Each row is a point on a tangle of strands that fork, close into loops and nearly touch. The rows are in no order.
Two points are linked if the straight distance between their rows is under 90.1. Some points are linked to none.
Z_511: -5,-11,10,15,-53,17,-37,14,23,-13,29,-27,-25,-14,23,-25,-2,23,2,-6,22,8,-9,7
Z_873: 27,-10,-19,24,-24,0,6,-3,-12,3,8,0,28,11,12,-3,12,15,15,9,-9,-20,-8,-18
Z_659: 21,5,-41,31,13,29,-2,-19,28,-8,-11,-2,19,-29,19,4,6,54,-47,28,9,32,4,28
Z_56: 1,33,-22,-10,-6,-10,1,-34,-8,27,-43,12,33,-10,-18,12,21,1,-2,-1,-34,1,-1,-32
Z_667: -13,-39,31,-13,-29,-26,-49,19,14,-1,-2,-19,3,25,18,2,-3,-26,9,-22,8,-23,-28,14
Z_386: 9,-3,-26,0,-15,4,-20,-17,-21,26,-25,17,28,37,14,7,-39,-17,-1,-6,-16,-4,-31,11
Z_711: -12,8,22,-5,36,-4,32,-15,-2,18,6,9,6,28,-20,6,-10,-14,45,5,25,-11,7,-3
Z_780: 14,47,-50,20,16,0,21,-10,36,-22,1,6,12,-42,14,29,-24,-2,-23,-6,-9,29,37,-26
Z_337: -47,37,23,-21,-27,-36,34,37,11,-40,12,4,-24,-41,-52,16,21,-15,29,4,-8,-15,7,-46
Z_682: 13,-22,20,-22,15,0,-26,22,18,-17,-1,-30,-22,31,10,16,-11,3,1,25,27,0,-4,38
Z_994: 29,-9,-41,-17,13,35,-14,3,-8,10,-42,-8,9,-10,-1,-6,-9,-10,-19,0,0,27,22,4
Z_843: -42,47,23,15,-5,-43,-6,-48,36,-11,-2,-7,-15,-50,-19,13,6,12,-3,7,-17,4,-9,-13
Z_883: 17,-4,13,-20,23,10,12,26,-13,-7,-20,-3,17,-23,-30,25,26,7,0,37,-3,6,36,0
Z_177: 18,-14,-2,-1,-20,5,1,42,7,-16,21,3,-31,9,41,-30,-8,12,-29,17,5,20,10,32
Z_82: -6,0,32,0,25,13,-17,-21,-18,18,-26,27,-17,31,5,-18,-19,9,-27,-2,-16,16,-3,4
Z_471: 45,38,-32,8,-31,34,4,-2,2,-9,-15,39,23,16,27,3,-20,-15,-11,-8,-6,-3,11,-16
Z_646: 29,-26,-69,7,0,19,4,42,1,-14,18,-3,7,2,19,-9,12,5,-66,11,-7,19,2,52
Z_418: 11,0,-2,-30,36,21,35,-13,-1,11,-55,4,24,20,-15,15,3,-7,23,15,27,35,14,-9
Z_600: -12,30,55,-39,-7,16,-4,-4,-10,16,-36,13,-25,24,-40,18,-6,-13,53,22,-3,12,-4,0
Z_438: 7,10,15,2,-21,14,-16,-9,32,-2,-30,6,7,10,25,-12,-29,19,-15,-10,20,12,5,5
Z_965: -22,18,-33,-26,-4,22,29,23,-27,-10,33,-1,-53,-17,12,-13,21,2,14,23,6,40,-12,26
Z_740: 13,-23,39,-12,32,-42,-27,-8,-34,-7,-3,-3,-4,19,-25,46,1,-21,11,2,-14,-40,9,27
Z_383: 19,-53,44,7,20,-34,-13,27,-2,-17,32,-33,5,-4,-2,-1,2,-23,-12,-15,4,-40,21,-4
Z_116: 7,-32,-17,-5,34,48,17,-11,-36,54,5,-3,36,55,-15,-15,-5,8,52,-25,30,-12,-21,15
Z_72: -8,5,5,29,13,-21,24,-2,-10,-18,18,20,-8,-6,15,-14,-9,13,-44,-2,-24,-12,-4,6
Z_108: 44,-6,33,-6,9,-5,-29,9,-5,3,-12,-5,2,29,1,38,-20,-13,6,4,5,-17,16,27
Z_462: 10,17,-19,25,38,-14,-14,-15,16,3,-1,-9,17,-38,-3,18,-18,-17,-40,-18,-28,15,33,-11
Z_670: -24,-28,8,31,39,-25,27,-18,-17,8,35,8,36,4,-2,-22,1,16,-24,-13,-31,-27,-4,1
Z_375: 42,8,40,9,-44,20,-6,19,-18,5,3,7,-19,-5,-1,-3,-13,0,22,4,2,-41,30,-19
Z_773: -7,-13,-36,8,21,27,31,-30,-14,37,-19,21,26,57,18,-29,6,13,-14,-11,4,13,-35,-5
Z_390: 15,-10,-46,4,-46,4,-13,40,5,-17,16,2,4,6,37,-17,-9,4,-36,13,-1,-11,-3,34
Z_174: -2,-35,-51,6,41,7,9,-8,34,3,-9,-22,33,1,-2,14,12,-11,-26,-10,18,33,-9,27
Z_90: 0,31,-21,22,4,-9,44,-8,-1,-22,15,37,-13,-8,20,6,7,37,-6,23,-21,3,13,8
Z_502: -48,53,-3,-1,-11,-33,32,24,2,-40,23,22,-25,-59,-24,6,19,8,-10,12,-15,9,15,-43
Z_10: 40,9,-12,-10,-17,9,29,45,-18,-15,35,10,-18,-5,0,33,14,-19,17,25,-2,-16,20,-2
Z_333: 7,22,53,20,-29,1,-30,-33,42,-5,9,-13,-9,-40,-13,-8,-7,52,31,2,25,-12,10,-11
Z_195: -33,12,47,-4,9,-5,24,-8,23,-17,4,18,-18,13,-4,-13,-4,38,-4,11,-4,10,-4,-1
Z_732: -43,17,-12,1,24,-1,42,-15,-21,19,8,-5,-6,-16,-45,-27,25,17,10,14,-27,4,-5,-15
Z_376: -1,16,39,-15,4,15,-25,-24,19,1,-23,15,-25,34,7,2,-26,-11,9,-6,12,31,-7,16
Z_273: 25,-10,-2,-13,-31,7,2,44,-40,-9,9,-9,-14,-4,7,-2,-3,-26,17,2,-3,-11,20,-21
Z_850: -15,39,27,16,-21,-10,1,-38,36,-18,26,3,-27,-37,2,22,-1,25,30,21,5,4,5,-11
Z_623: 19,29,-13,14,-11,33,-11,-25,27,-5,-20,7,-12,-1,28,-17,-8,49,-29,33,4,22,1,18
Z_564: -34,18,-14,1,9,12,48,16,-19,1,-8,10,-2,-3,6,-40,22,20,4,10,-26,13,-2,-31
Z_138: -17,-23,14,7,2,-32,0,24,46,-44,44,-2,-5,-9,14,11,19,14,-3,8,12,-7,1,-5
Z_114: 34,6,-29,4,-29,50,-27,-3,-8,17,-19,-19,13,-31,-9,-21,-17,1,4,-18,19,23,4,-18
Z_824: -17,-36,30,4,11,-22,-4,-39,1,37,4,10,8,46,-18,4,2,8,31,-4,-7,-52,-26,10
Z_288: 4,-33,28,-12,-22,-14,10,30,23,13,21,-25,10,13,-2,0,27,-6,42,1,19,-29,-7,-20
Z_230: 26,-11,3,-22,6,7,-6,52,-12,-3,15,-9,-25,39,26,-2,2,-8,-7,15,13,0,12,57
Z_587: -30,-19,30,18,58,-24,28,-40,-20,35,0,6,28,8,-20,-25,-7,-11,-7,-21,-15,-25,-8,-16
Z_282: 2,-4,-9,2,50,20,40,-16,-17,12,22,6,13,8,4,2,-8,-5,8,1,-1,1,4,-2
Z_73: 2,-13,-41,-9,14,37,9,1,-7,0,13,-11,-22,-13,-2,-20,17,20,-4,12,5,36,-18,30
Z_933: 2,12,8,-3,-32,-6,-17,60,-38,-18,35,0,-36,-26,10,-3,2,-33,-23,-10,-15,-21,15,3
Z_109: 28,-23,-20,-24,27,34,20,-9,-45,43,-11,40,42,73,5,8,5,-5,26,-21,29,-27,-19,33
Z_581: -7,-9,-59,1,1,2,8,-30,-29,24,-34,3,44,31,-3,-21,6,-17,-17,-15,-21,0,-39,0
Z_613: -5,8,-12,-23,0,23,51,20,-7,-2,-29,14,16,13,-9,7,17,-4,19,9,1,13,11,-37
Z_617: -8,14,-28,0,-5,-21,-1,-37,10,7,-42,7,30,-15,10,8,2,13,-37,-3,-29,22,-9,0
Z_831: 32,11,-22,25,-66,24,-17,3,4,2,-1,13,9,5,30,-13,-45,-26,9,-12,7,-11,10,-16
Z_602: -13,-2,4,-5,26,-15,-21,-46,-37,38,-20,23,14,38,-5,6,-25,-35,25,-24,-9,-11,-25,5
Z_161: -5,-7,55,18,-30,9,-42,-24,24,-3,14,-24,-35,-9,5,-31,-17,10,20,-3,23,-7,-10,5
Z_164: 10,-14,-53,-2,43,-25,20,39,-17,-15,34,-17,13,-30,-17,20,22,-16,-25,-4,-20,6,21,0
Z_349: -30,17,41,-11,-2,-32,-29,-9,-18,-9,1,-22,-41,-37,-21,8,0,-22,5,-16,-12,-11,-1,-12
Z_723: -15,14,2,-5,-8,-13,-23,14,-25,-13,18,-24,-32,-24,-5,-17,7,-6,-15,11,-23,9,5,-3
Z_920: -10,-28,-16,-5,-3,12,-25,-16,32,22,-34,-32,9,-23,-9,-14,8,19,-6,2,1,39,-20,22
Z_506: -46,6,-9,-3,-11,4,10,35,16,-29,6,10,-35,-17,27,-37,21,37,-19,13,1,48,-11,-2
Z_346: 48,4,12,22,-62,21,-29,-18,-24,9,4,21,-10,13,27,4,-29,-14,8,-14,11,-45,3,-27
Z_536: 9,14,-47,27,-18,-10,7,13,41,-35,19,8,8,-31,22,29,-10,8,-38,-4,-3,4,11,1
Z_158: -10,22,36,-17,-24,15,-18,-34,5,-3,-17,4,-33,11,-13,-7,-9,-21,41,-10,3,10,-19,-14
Z_957: -9,12,20,-32,14,1,28,-19,-18,27,-40,16,4,22,-50,15,8,-16,48,26,1,-20,-4,-17
Z_538: -10,-18,49,5,36,-10,-33,-50,-7,27,-14,24,-3,31,-13,16,-54,-19,0,-35,-4,-28,-8,-1
Z_678: -38,-4,35,-15,-14,-43,12,45,43,-43,27,-9,-17,-26,-16,14,27,-8,29,5,3,-4,18,-26
Z_673: -34,-38,58,-5,45,-21,10,-35,-17,40,-6,11,36,36,-43,-3,-5,13,16,-19,-4,-46,-7,-6
Z_624: 8,18,8,8,-44,13,-44,-11,15,17,-24,-34,-5,-31,-3,-16,-10,-15,7,-27,15,23,1,-38
Z_694: 0,-15,-2,2,45,-1,10,0,-18,12,-3,17,5,40,15,6,-21,-9,-31,-1,4,0,5,33
Z_924: -15,19,-44,16,-21,-2,-11,-17,-7,-5,-26,2,8,-47,9,-22,18,35,-55,-12,-16,30,-1,6
Z_503: -29,34,-18,-1,-16,-59,11,28,24,-43,37,5,-37,-50,-18,42,27,-3,-10,-4,-21,18,6,-23
Z_359: -11,-13,-10,5,15,47,23,-16,-19,34,-4,9,33,52,-7,-39,-26,2,11,-22,18,-1,-24,-28
Z_608: 34,36,-28,1,-28,19,35,10,-23,-18,12,31,-29,-3,15,14,8,12,-3,27,-4,2,11,13
Z_150: 4,-13,20,14,-45,5,15,-6,11,10,1,-14,28,-8,-4,-22,19,4,35,-5,4,-21,-3,-56
Z_7: 11,-22,45,-3,-20,-25,-48,23,16,-24,17,-40,1,-18,7,-4,-1,-26,0,-14,16,-7,11,-6
Z_254: -11,-1,82,-15,10,-12,-36,-36,-30,-2,11,-27,-31,-8,-38,-6,-10,-22,29,-2,-15,-31,-3,-1
Z_899: 15,-8,-11,27,-28,-14,8,20,37,-27,23,6,23,-12,23,6,6,29,-2,-8,2,-22,-1,-18
Z_921: 26,-16,4,7,-21,-13,-4,2,-15,-1,17,22,17,58,10,19,-7,-33,31,-11,16,-63,-16,13
Z_792: -14,5,19,-23,56,-5,29,9,30,8,-13,-10,19,11,-22,12,4,-19,35,2,20,20,30,-18
Z_781: -23,-8,24,0,11,-20,-27,-46,48,11,-9,-24,11,-23,4,10,13,33,9,9,6,26,-14,12
Z_749: 9,-25,-88,-8,35,13,29,49,-6,-10,25,-1,1,8,24,11,25,-24,-33,8,2,13,8,49
Z_59: -36,11,-15,10,-41,9,-24,40,19,-12,27,-1,-21,-33,36,-23,2,30,-21,-15,25,45,-20,3
Z_699: -15,17,3,-3,9,-17,-8,-16,33,-2,-20,-6,-8,-39,-9,18,26,22,-14,2,-21,13,6,-2
Z_83: 2,-42,40,-5,-13,-9,-17,13,-3,0,8,-13,11,51,2,-2,0,-33,51,-15,25,-36,-21,-10
Z_298: -10,1,-30,-16,45,-5,5,-3,-5,8,-35,-13,8,-26,-18,5,-5,-27,-24,-14,-14,28,11,-20
Z_309: -25,48,-31,-9,-34,17,22,39,-14,-29,2,20,-44,-36,14,-9,28,18,-8,4,0,46,-5,-2
Z_32: 25,3,-51,-18,44,-7,38,44,-21,-18,28,2,-9,-4,14,34,19,-25,-34,14,0,9,43,26
Z_553: 45,-26,-15,11,8,23,-8,-3,-32,30,1,20,24,60,-1,30,-20,-13,34,-4,29,-43,-10,34
Z_657: -9,-9,-38,12,6,14,-29,-15,10,15,-28,-35,16,-43,-7,-36,12,30,-68,-1,-10,38,-17,20
Z_841: -11,-49,47,-5,26,-45,-35,-31,-13,11,-5,-19,8,30,-9,-2,-1,-10,0,-5,-19,-44,-19,24
Z_754: 25,-12,12,9,-29,3,-46,-1,11,-2,-11,-33,9,-21,-12,8,-7,-25,19,3,19,-14,-6,-18

A tip is a point with one link. Name the tips that can be reached along the links from each point below, in the order of the rows.
Z_602 | Z_383, Z_538, Z_503
Z_933 | Z_471, Z_164, Z_254
Z_781 | Z_56, Z_73
Z_82 | Z_659, Z_732

A piece is all that can be reached along the links. How many separate loops has the piece of each point below (a circle has one, a figure eight two, a Y none), and how many tips (points with one link)?
Z_659 | loops 1, tips 2
Z_602 | loops 1, tips 3
Z_617 | loops 1, tips 2
Z_673 | loops 0, tips 3

Name the points in between on the shortest way along the links from the first point to the second, in order.
Z_538 / Z_624 | Z_602 > Z_386 > Z_581 > Z_773 > Z_359 > Z_116 > Z_109 > Z_553 > Z_921 > Z_83 > Z_667 > Z_7 > Z_754
Z_587 / Z_254 | Z_670 > Z_72 > Z_90 > Z_608 > Z_10 > Z_273 > Z_933 > Z_723 > Z_349
Z_359 / Z_462 | Z_116 > Z_109 > Z_553 > Z_921 > Z_83 > Z_288 > Z_150 > Z_873 > Z_899 > Z_536 > Z_780
Z_177 / Z_273 | Z_230 > Z_682 > Z_108 > Z_740 > Z_841 > Z_824 > Z_673 > Z_587 > Z_670 > Z_72 > Z_90 > Z_608 > Z_10
Z_699 / Z_965 | Z_843 > Z_850 > Z_333 > Z_161 > Z_511 > Z_59 > Z_506 > Z_309
